Points on a hilly landscape, in no order, each with its height.
A ball rolls from a point to the lowest of its 5 nearest points, and stops where none of them is lower. Distance is the straight distance between rows; heights are no part of it.
<40>: 32  0  -55  31  15  -17  2  -29  20  15  21  -24  -32  0  h=53.0
<167>: -10  14  -50  4  -1  -8  5  7  14  7  2  23  -28  29  h=35.3
<98>: -27  -12  22  13  -22  7  -41  25  -31  9  7  -21  -11  47  h=32.6
<299>: 51  15  -44  -14  23  -25  27  -9  34  -4  -32  6  23  -47  h=47.3
<389>: -32  3  9  0  -1  20  25  -5  -5  -21  -27  23  -4  35  h=46.6
<134>: -44  -29  -5  20  2  -31  -1  2  -27  26  45  -15  -12  38  h=6.5
<548>: -14  26  13  -9  3  23  7  -34  2  -11  -36  6  -5  -14  h=39.7
<43>: 5  15  20  -11  -14  18  -13  -5  18  10  -26  -4  19  -52  h=61.5
<528>: -22  -21  7  2  -8  -42  -11  34  -49  6  43  5  1  38  h=25.3
<174>: 19  -14  -5  2  -29  -1  -5  15  48  23  -36  -32  62  -27  h=56.4
<120>: -21  -32  24  3  -33  -11  -29  48  -48  -5  19  -14  -1  42  h=31.0
<230>: -30  -10  23  -3  -6  20  33  2  -14  -32  -17  34  7  41  h=41.1
<157>: -7  -25  28  -33  -23  -12  22  45  -63  -41  -5  25  4  13  h=29.4
<705>: 15  -26  -47  29  -4  -28  -10  12  16  11  48  50  -37  16  h=43.8
<708>: 57  12  -38  0  16  -41  10  3  26  24  -8  -19  32  -37  h=43.2
<173>: -25  5  -8  13  -11  -16  -16  3  -17  22  15  -14  -17  41  h=33.9
<168>: -4  13  8  15  -8  -7  -24  -29  -15  31  13  -41  -13  4  h=50.2
<477>: 3  -12  16  -7  -23  35  -2  15  48  10  -25  -11  43  -50  h=59.8
<204>: -13  30  -25  -6  12  9  27  -30  16  -13  -31  13  -18  3  h=61.2
<640>: -9  0  44  3  3  52  12  -33  0  -43  -5  17  5  37  h=20.3
<635>: 13  26  9  -2  -11  0  -27  -18  -7  25  -7  -28  -3  -21  h=81.6
<111>: -23  7  -17  -8  -3  -16  13  31  -19  -7  -3  37  -8  35  h=57.5
<250>: -8  -30  -47  42  7  -23  10  -15  17  23  43  -9  -38  15  h=49.3
<183>: 34  34  -44  -10  13  -16  9  -20  16  9  -20  -10  -12  -28  h=46.5
<246>: -28  -56  35  12  -22  -16  -33  45  -58  -4  42  -27  7  35  h=34.9
<580>: 25  28  -65  6  11  -4  11  -18  27  -2  -18  12  -30  -2  h=47.0
<493>: -20  -13  -24  33  12  -21  6  -29  -8  31  35  -32  -30  13  h=39.2
<707>: -11  15  30  -7  11  38  10  -44  5  -25  -25  17  3  -3  h=20.1
<386>: 21  17  -24  17  11  -24  2  -35  0  28  21  -39  -21  -8  h=66.3
<318>: -10  5  -35  9  -2  -26  -1  17  -3  19  28  17  -23  37  h=23.1
<573>: 18  4  14  -25  14  11  28  -50  31  -19  -13  18  41  -42  h=52.6
<639>: 14  8  33  -19  11  33  13  -55  29  -23  -5  21  33  -28  h=42.4
<384>: 10  3  53  -11  15  57  -6  -35  23  -30  5  14  18  -21  h=39.0
<275>: -11  -7  53  -17  26  68  0  19  36  -18  20  4  18  -44  h=58.1
<206>: -20  17  14  7  -16  13  -33  3  -19  14  -13  -24  -18  22  h=17.5
<279>: 42  1  -34  -13  8  -34  19  8  38  13  -37  -11  58  -29  h=45.5
<322>: -2  8  41  -11  -4  42  -18  2  13  -5  -22  1  4  -45  h=40.9
<436>: -4  -18  -13  5  9  -43  -3  31  -38  7  52  24  -16  27  h=33.6
<704>: 2  -18  20  -33  -24  -25  4  52  -77  -33  7  12  -7  11  h=24.2
<41>: -21  -10  10  -16  -19  -21  3  49  -42  -12  0  23  2  32  h=37.7
<550>: -32  -5  21  2  -25  15  -11  32  -24  -14  -24  5  -10  38  h=34.3
<574>: -1  -6  -10  -12  3  -40  3  49  -45  -9  26  35  -15  25  h=42.9
<474>: 30  6  4  1  -21  -17  -15  0  15  38  -2  -31  41  -40  h=79.3
<175>: -9  29  -33  -2  -2  -5  2  -10  3  6  -14  2  -21  21  h=47.2
<314>: 42  -1  -24  -26  37  -11  48  -45  51  -24  -21  21  36  -44  h=53.9
<209>: -14  -40  -46  51  18  -20  21  -24  12  24  30  -21  -51  -8  h=52.7
<676>: 56  4  -32  16  22  -40  9  -17  14  28  18  -34  18  -36  h=48.0
<554>: -43  -39  18  21  -10  -23  -19  14  -38  16  41  -21  -7  42  h=19.6
<597>: -24  -14  43  6  -3  48  9  -4  -7  -39  -22  9  -7  29  h=28.6
<495>: 3  28  -6  -16  6  5  19  -32  10  -1  -36  3  3  -34  h=59.7
<114>: -5  -7  -28  1  7  -42  -6  35  -20  7  43  36  -24  29  h=34.5
<532>: 33  21  -18  -15  -3  -25  4  -10  12  19  -20  -19  26  -43  h=22.4
<319>: -21  -10  28  12  -17  24  -52  31  -23  0  2  -38  -26  35  h=30.9
<139>: -13  -9  33  -11  -1  55  -9  27  43  3  -4  -4  19  -56  h=49.1
<374>: 14  25  -15  -21  19  2  27  -39  19  -11  -35  8  9  -37  h=57.3
<225>: -12  6  48  -3  5  52  -5  -20  6  -26  -23  2  -6  -12  h=32.1
<360>: 26  14  57  -8  18  73  -14  -24  14  -50  20  8  8  25  h=30.6
<669>: -14  21  28  -5  0  31  -6  -19  0  -12  -33  2  -5  -16  h=36.2
<238>: 5  -2  -30  -6  6  -30  1  43  -15  -8  28  59  -27  20  h=18.2
<245>: 43  -6  -25  14  0  -41  2  9  34  36  -14  -36  64  -18  h=49.9
<512>: -10  9  43  -9  3  50  -35  31  3  -2  -13  -17  -18  -34  h=46.4

For each start below, name the point where the ball stops.
<386> | <134>
<246> | <134>
<245> | <532>
<322> | <707>
<204> | <707>
<40> | <134>
<389> | <707>
<230> | <707>
<120> | <134>

Call two points neighbours if one is among the 5 nearest of the other. Go from one point of each pair to the other, from neighbour to neighbour, staying as low as possible. Name the highest point that can't be avoided.
<704>, <206> | <120>
<532>, <704> | <580>
<206>, <318> | <436>
<704>, <134> | <528>
